Points on a hilly landscape, in no order, each with its height.
From any point a ball takes the steepest step (drop divided by distance) to one of its 3 nearest points. It stops when none of these is lower. Distance is the straight distance between rows; heights are no part of it.
rov: [ 99  98 153 142 102 116 179 137 104 104 143 117 131 148 114 133 115 183
 107 123  81 148 129  97  56 115 110 121 120]  (h 13.6)
Pip: [183 129  95  62 139 110 105 132 160 157 144 153  82  97 151 129 124 119
 160 147 162 101 120 169 134 126 123 128 147]  (h 28.7)
kotik: [152 129  56  79 121 106  80 102 113  79 165 132 106 152 141 109 132 103
 125 101 177  79 125 109 116 106 151  71  84]  (h 24.4)
fonom: [190 152  85  64 165 131  70 130 169 178 133 144  93  82 149 131 132  74
 168 146 174  92 137 184 179 123 141 132 141]  (h 28.0)
motir: [146 120 132 109 117 117 137 134 144 134 131 144 112 109 139 133 115 143
 138 134 130 131 118 140 116 130 120 133 142]  (h 18.2)
ligo: [117 155 122 165 140 151 119 124 112 102 115 107 159 140 114 121 148  94
 112  97 141 124 143 108 177 128 150 113 106]  (h 63.5)
vok: [100 136 154 183 117 152 171 132 113 117 110 116 157 136 112 129 139 133
 109 122 114 159 136 101 141 138 128 138 130]  (h 56.0)
Tef: [129 111 189  96 129 101 140 147 170 171 102 156 105  84 147 127 108 185
 151 168  95 147 111 172 101 139  92 178 171]  (h 45.5)
sekor: [164 105 143  46 139  85 115 148 175 177 132 159  70  79 160 122 110 170
 160 166 120 118 112 188  91 134  91 153 156]  (h 30.7)
Nav: [ 80 150 144 205 134 166 156 128  98 107 105 103 169 151  98 121 155 113
 104 107 117 150 146  89 164 141 142 123 113]  (h 52.9)
kufov: [192 152  63  57 153 120  57 120 151 143 147 137  96 105 147 127 131  78
 155 124 187  81 135 163 172 116 155 102 114]  (h 30.9)
zofa: [124 144  63 105 145 109  59  86  74  63 175 124 144 177 125  94 153  95
 111  69 169  68 155  91 146  98 173  47  47]  (h 23.4)
seb: [170  88  77  44 105  78 105 121 127 115 177 135  80 153 137 126 104 161
 135 123 136  97 106 127  41 110 110  99 115]  (h 18.6)
Lal: [ 95 157 153 197 155 173 113 132 120 132  92 100 180 142 103 134 140  75
 112 107 129 145 149 115 200 151 145 141 129]  (h 46.2)
zor: [176 159  95  94 157 137  73 123 158 151 124 131 115 105 140 130 128  72
 149 129 169  96 136 165 188 130 150 122 132]  (h 19.8)
roron: [124 131 115 143 115 133 141 128 113 100 133 119 140 137 124 123 136 121
 117 109 133 123 127 105 128 123 139 105 115]  (h 46.5)
lovi: [193 112  84  29 135  90 101 135 161 159 161 156  63 100 163 125 116 137
 160 149 162  96 113 175  99 126 109 122 140]  (h 24.8)
guzo: [ 85 109 227 164 115 120 175 146 143 158  83 138 141 108 133 138 112 196
 121 155  74 184 118 137  99 141  89 186 164]  (h 35.8)
vivom: [119 148 159 176 139 161 130 132 138 149  94 123 157 119 124 139 132  95
 130 134 128 149 134 133 183 149 137 157 153]  (h 65.7)
vek: [101 146 174 204 137 168 139 136 130 154  81 113 172 125 114 141 138  94
 123 136 121 165 137 122 194 154 131 170 155]  (h 31.1)
badun: [151 157 110 121 156 148  85 123 142 135 111 123 139 113 128 130 131  72
 139 114 159 107 138 150 191 131 155 121 129]  (h 23.8)
Rudo: [ 84 152 125 190 137 161 143 122  89  87 122 102 168 158 100 114 156 108
 101  96 125 133 148  86 158 127 147 101  90]  (h 34.2)
kupe: [148 153 134 137 150 154 105 129 155 164 102 131 140 105 135 140 130  79
 149 140 147 128 130 158 193 141 143 154 155]  (h 45.1)
Letob: [141 114 179  85 140 102 130 147 177 183 110 163  94  73 156 130 114 171
 158 180 107 139 110 188 114 141  92 181 176]  (h 52.6)
tenid: [162 153  77  95 144 125  71 111 130 110 138 127 123 128 133 122 133  83
 138 101 173  86 137 139 171 118 160  92 100]  (h 25.4)
Nal: [127 160 122 155 159 157  90 125 126 125 106 112 163 134 115 131 138  71
 125 104 151 113 149 130 202 134 151 119 119]  (h 69.3)
mag: [141 162 137 145 167 164  79 130 161 183  96 128 148 102 129 146 124  53
 150 146 145 132 141 173 209 146 145 163 163]  (h 19.9)
vazez: [136 126 181 126 136 125 143 135 161 185  98 152 123  85 146 139 119 149
 150 172 113 148 114 170 147 145 110 184 178]  (h 76.2)
rilab: [ 95  89 132 141  93 108 173 137  90  96 155 103 126 166 102 130 114 198
 106 119  67 140 132  81  22 105 109 109 104]  (h 18.1)
vud: [ 94 131 104 160 119 135 146 118  88  73 147 112 144 162 108 113 151 126
 105 101 129 123 137  80 114 110 146  83  83]  (h 17.5)
Neb: [151 163 121 130 163 155  81 127 155 156 103 125 143 107 133 137 128  62
 147 129 153 114 141 165 203 136 151 141 143]  (h 7.3)
Rigi: [ 85 117 174 185 111 142 197 140 111 115 118 117 149 138 113 130 128 168
 104 128  88 170 133 100 105 131 114 139 133]  (h 30.8)
Zofo: [ 74 120 199 200 112 144 203 142 116 132  99 116 156 133 113 135 124 177
 100 141  76 183 133 102 108 139 105 158 141]  (h 29.8)
Pif: [122 108  76 108  97 105 124 108  90  76 178 123 115 174 123 113 133 137
 112 106 135 102 122  85  67  98 139  72  83]  (h 22.5)
gad: [122  95 125 115  97 100 155 134 109  99 155 121 118 154 120 130 112 178
 115 117  95 131 119 102  45 108 109 112 114]  (h 18.3)
teli: [127 127  79 118 113 122 115 110  98  75 158 124 128 156 123 111 142 118
 112 100 148 101 129  92 114 108 147  79  84]  (h 22.3)
Bugep: [102 159 160 193 158 177 101 132 137 154  80 107 176 131 111 140 132  61
 122 124 126 149 148 139 215 155 143 160 150]  (h 35.9)
muv: [159 140 138 106 145 133 119 134 164 177 115 149 113  87 145 140 123 108
 157 154 143 124 125 173 167 136 128 157 164]  (h 69.4)
pazev: [182  86  86  22 119  73 102 130 148 140 170 146  65 132 149 123 100 168
 151 138 133 100 102 158  47 123  94 118 129]  (h 20.0)
Mam: [ 70 137 153 214 119 164 188 134  94 102 115 102 163 154  98 122 152 140
  99 116 106 164 143  80 132 137 133 119 110]  (h 64.4)
ruki: [ 57 123 177 221 113 164 212 138  97 116 109 104 162 149  98 129 138 168
  98 130  82 180 139  84 112 137 115 141 123]  (h 16.8)
vupo: [169 102  86  59 113  94 116 129 139 119 163 143  87 128 148 126 111 147
 137 130 148 105 109 142  78 116 120 107 124]  (h 16.7)
ludif: [164 108 116  61 126  98 124 138 155 148 143 153  86 104 147 126 110 154
 148 150 135 114 113 164  99 130 108 132 147]  (h 27.8)
lozut: [125 120  94 127 106 119 137 120 105  89 156 125 125 149 126 122 131 130
 112 108 135 114 124  96  99 110 135  92  98]  (h 24.7)
gan: [131 148 166 162 147 154 116 132 156 186  90 136 149  96 134 148 127  86
 146 156 130 152 130 165 193 153 133 188 174]  (h 50.2)
Veve: [148  97  70  75  94  89 116 114 108  90 185 128  98 169 132 121 116 147
 115 114 133  97 113  99  46 101 123  82  99]  (h 20.1)
Fur: [159 146  94 107 138 130  95 120 136 121 131 129 119 116 134 129 131  95
 140 116 162 102 131 140 162 123 149 112 118]  (h 37.0)
somik: [102 152 145 188 137 163 138 129 111 119 101 104 167 140 109 127 149 100
 110 110 127 143 140 104 178 141 140 131 126]  (h 12.1)
kapav: [ 62 148 139 220 141 171 160 127  80  91 118  94 176 162  84 115 165 118
  96  95 113 153 150  71 154 137 145 107  85]  (h 49.0)
supu: [120 116 138 138 107 127 162 138 121 110 133 127 131 130 131 132 123 153
 115 124 112 139 123 111 102 125 121 125 128]  (h 46.9)
ves: [173 136  55  69 128 109  78 108 130 101 156 140 100 132 145 115 128  96
 139 108 182  80 126 132 137 110 152  81  98]  (h 26.5)
tes: [140 141 170 143 150 141 120 134 167 202  94 151 135  80 143 149 126 110
 154 175 125 146 123 182 178 155 123 198 186]  (h 74.7)
zeg: [ 93 124 135 172 106 145 179 133  98  96 130 112 143 145 113 127 133 154
 101 115 105 148 135  91 104 123 128 116 113]  (h 26.9)
Neki: [120 160 156 173 163 173  90 131 152 172  84 119 166 113 122 142 127  54
 138 140 135 145 141 156 213 155 143 168 163]  (h 28.1)
Poga: [117 105 172 129 110 115 167 143 134 129 119 133 124 117 129 134 110 181
 122 137  92 154 121 126  85 128 101 149 148]  (h 42.7)
Mub: [155 140  73  97 132 120  86 109 119  94 152 129 120 141 131 115 138  96
 129 103 170  90 132 118 146 114 156  86  91]  (h 15.5)
benoz: [140 105 153  92 120 102 144 144 149 141 127 148 103 111 139 131 104 176
 138 147 107 136 113 153  83 128  99 147 149]  (h 48.9)
Sem: [165 130 111  94 131 122 120 129 149 141 135 147 103 102 146 132 122 119
 145 138 150 114 119 153 139 129 129 131 140]  (h 44.8)
sufe: [196 133  72  37 153 108  85 132 164 171 153 154  68  87 162 127 128 101
 168 149 176  86 126 182 148 126 127 121 142]  (h 32.4)
poti: [107 135  77 131 119 121 107 105  78  63 162 116 140 172 116 104 155 113
 108  87 148 100 135  78 115 102 159  62  63]  (h 21.0)
fisi: [101 132 190 189 123 145 169 135 133 154  90 131 154 117 125 139 128 137
 121 148 106 171 129 128 158 153 116 180 164]  (h 85.3)
narub: [173 129 128  67 144 112 116 137 171 180 128 159  88  80 155 132 118 131
 159 165 142 117 120 188 141 136 115 152 162]  (h 41.0)
Muduv: [ 83 150 117 181 143 154 126 116  80  76 132 102 170 165 100 112 162 108
 102  83 131 124 153  80 156 127 155  86  75]  (h 24.6)
nafur: [ 66 145 165 227 132 179 177 132  95 113  98  99 176 151  92 125 158 118
 100 112 105 170 146  86 166 153 135 140 116]  (h 60.9)
lelan: [ 81 112 134 172 102 136 190 132  90  86 149 109 143 161 107 128 133 169
  99 117  87 148 131  79  65 112 123 104  98]  (h 17.9)
vuvus: [159  80  72  54  92  75 112 112 109 101 188 123  88 179 126 127 107 169
 121 114 120  96 108 101  13 102 112  91 102]  (h 19.3)
rugu: [107 118 219 138 133 110 150 139 164 185  80 155 127  80 145 134 115 180
 142 179  89 167 111 172 126 152  92 201 184]  (h 84.9)
sek: [115 141 150 170 124 152 149 134 127 131 104 120 152 123 126 132 133 117
 122 126 125 148 131 119 163 139 132 145 140]  (h 84.3)
bini: [172 163 106  97 178 151  61 129 172 180 116 132 121  90 144 141 128  56
 160 143 164 102 144 186 203 130 149 142 150]  (h 25.3)
rugo: [106 147 181 198 141 169 126 136 148 179  77 123 167 114 124 148 129  89
 135 154 119 167 133 148 204 162 132 195 177]  (h 23.2)
levep: [149 117  77  93 109 109 116 118 116  95 161 132 107 142 137 122 127 129
 127 113 150 102 120 112  97 112 135  91 105]  (h 23.7)
dobo: [152  85 106  61 102  82 121 130 124 114 161 128  92 145 132 131 101 176
 128 125 108 113 108 125  35 110 104 113 123]  (h 18.0)
gudur: [136 105  51  82  95  95 101  94  90  71 189 124 106 186 130 108 132 124
 114 104 149  83 116  80  61  94 142  57  77]  (h 21.8)
pes: [173 124  76  71 124 110 106 121 140 120 154 143  95 121 146 125 119 121
 143 123 166  95 117 142 122 117 133 102 119]  (h 22.4)
Gogit: [ 71  98 173 177 103 129 204 143  97 105 132 103 148 152  99 131 119 199
 106 126  58 169 133  90  48 118 103 125 111]  (h 18.4)
nisuk: [149 106 108  82 109 100 136 134 133 114 154 138 103 130 136 130 113 156
 130 126 128 116 116 127  79 117 118 117 128]  (h 9.6)
vas: [141 119 170  97 135 110 136 139 165 173 113 155 103  84 149 136 114 162
 150 163 112 139 115 172 127 139 102 170 171]  (h 58.5)
Sudal: [ 56 132 148 221 118 167 201 131  77  93 122  98 165 160  89 122 152 152
  95 112  94 166 143  69 111 136 132 113  95]  (h 66.4)
feg: [109 108 195 122 117 109 162 146 148 148 102 139 122 106 135 133 108 192
 131 148  84 164 113 143  90 136  93 166 159]  (h 39.0)
tegok: [ 73 107 212 174 112 125 194 146 121 139  96 122 146 124 119 134 114 203
 113 141  59 187 124 115  85 132  92 165 147]  (h 33.5)
talug: [109 121 164 162 112 139 174 136 123 122 117 124 138 127 123 133 123 152
 114 130 107 156 129 115 116 132 116 144 137]  (h 11.1)
vibid: [140  83  88  84  91  88 127 115  93  91 184 116 105 179 118 125 115 173
 113 116 106 105 115  85  16  98 116  91  99]  (h 20.2)
lepip: [111 150 174 191 152 170 110 137 152 186  76 125 167 110 124 145 130  71
 139 152 126 164 137 156 207 159 132 195 182]  (h 18.5)
sudiz: [148 112  57  77 105  99 101 108 105  83 177 130  98 165 136 116 128 123
 120 110 159  88 113 101  76  99 139  71  92]  (h 20.9)
Mobuf: [ 97 119 230 167 140 118 148 137 164 206  66 158 142  79 145 141 123 171
 146 196  92 179 111 182 150 158  94 235 191]  (h 84.8)
lati: [114 130 200 164 132 134 153 134 154 182  82 149 145  93 138 144 122 148
 141 173 106 169 119 161 156 156 108 201 184]  (h 84.2)
vomod: [137 134 124 138 126 138 137 127 131 118 119 127 132 121 126 129 131 116
 127 123 138 130 126 126 152 130 135 127 133]  (h 81.2)
Tefe: [141 154  79 109 149 125  68 106 109  89 144 118 140 147 125 112 143  84
 123  87 171  85 145 117 172 112 165  76  82]  (h 23.6)
puga: [106 102  92 128  96 114 152 118  89  74 172 114 126 173 115 120 133 153
 105 112 112 115 128  76  50  99 133  82  87]  (h 22.2)
divo: [134 143 149 147 135 149 130 127 144 149 105 133 139 110 128 137 127 101
 136 135 137 139 127 146 173 142 131 153 155]  (h 88.8)
fipi: [140 156  96 123 145 137  86 116 121 104 128 119 141 134 123 121 136  85
 128 100 159  96 141 124 177 124 157  98 106]  (h 30.6)
Ginir: [126 135  70 112 123 116  93 101  94  67 163 125 128 162 126 105 148 105
 111  89 159  88 134  90 122 102 159  64  72]  (h 21.7)
dapep: [178  95 108  22 133  78 106 143 165 159 155 151  63 108 155 122 107 167
 157 153 131 105 108 176  68 127  94 133 145]  (h 22.1)

Where does a ball stop that starts at each point below?
narub => nisuk
feg => ruki
roron => vud
levep => nisuk
sekor => nisuk
ludif => nisuk

Call two points neighbours if one is among the 3 nearest of the other. Go from one point of each pair to the other, from neighbour to neighbour, staying as low as possible. Name the highest point that can't be avoided.
nisuk and zor => kufov
somik and vud => Lal
ruki and rov => Rigi
zor and lepip => Neki
zor and Neb => badun
Mub and vud => Tefe
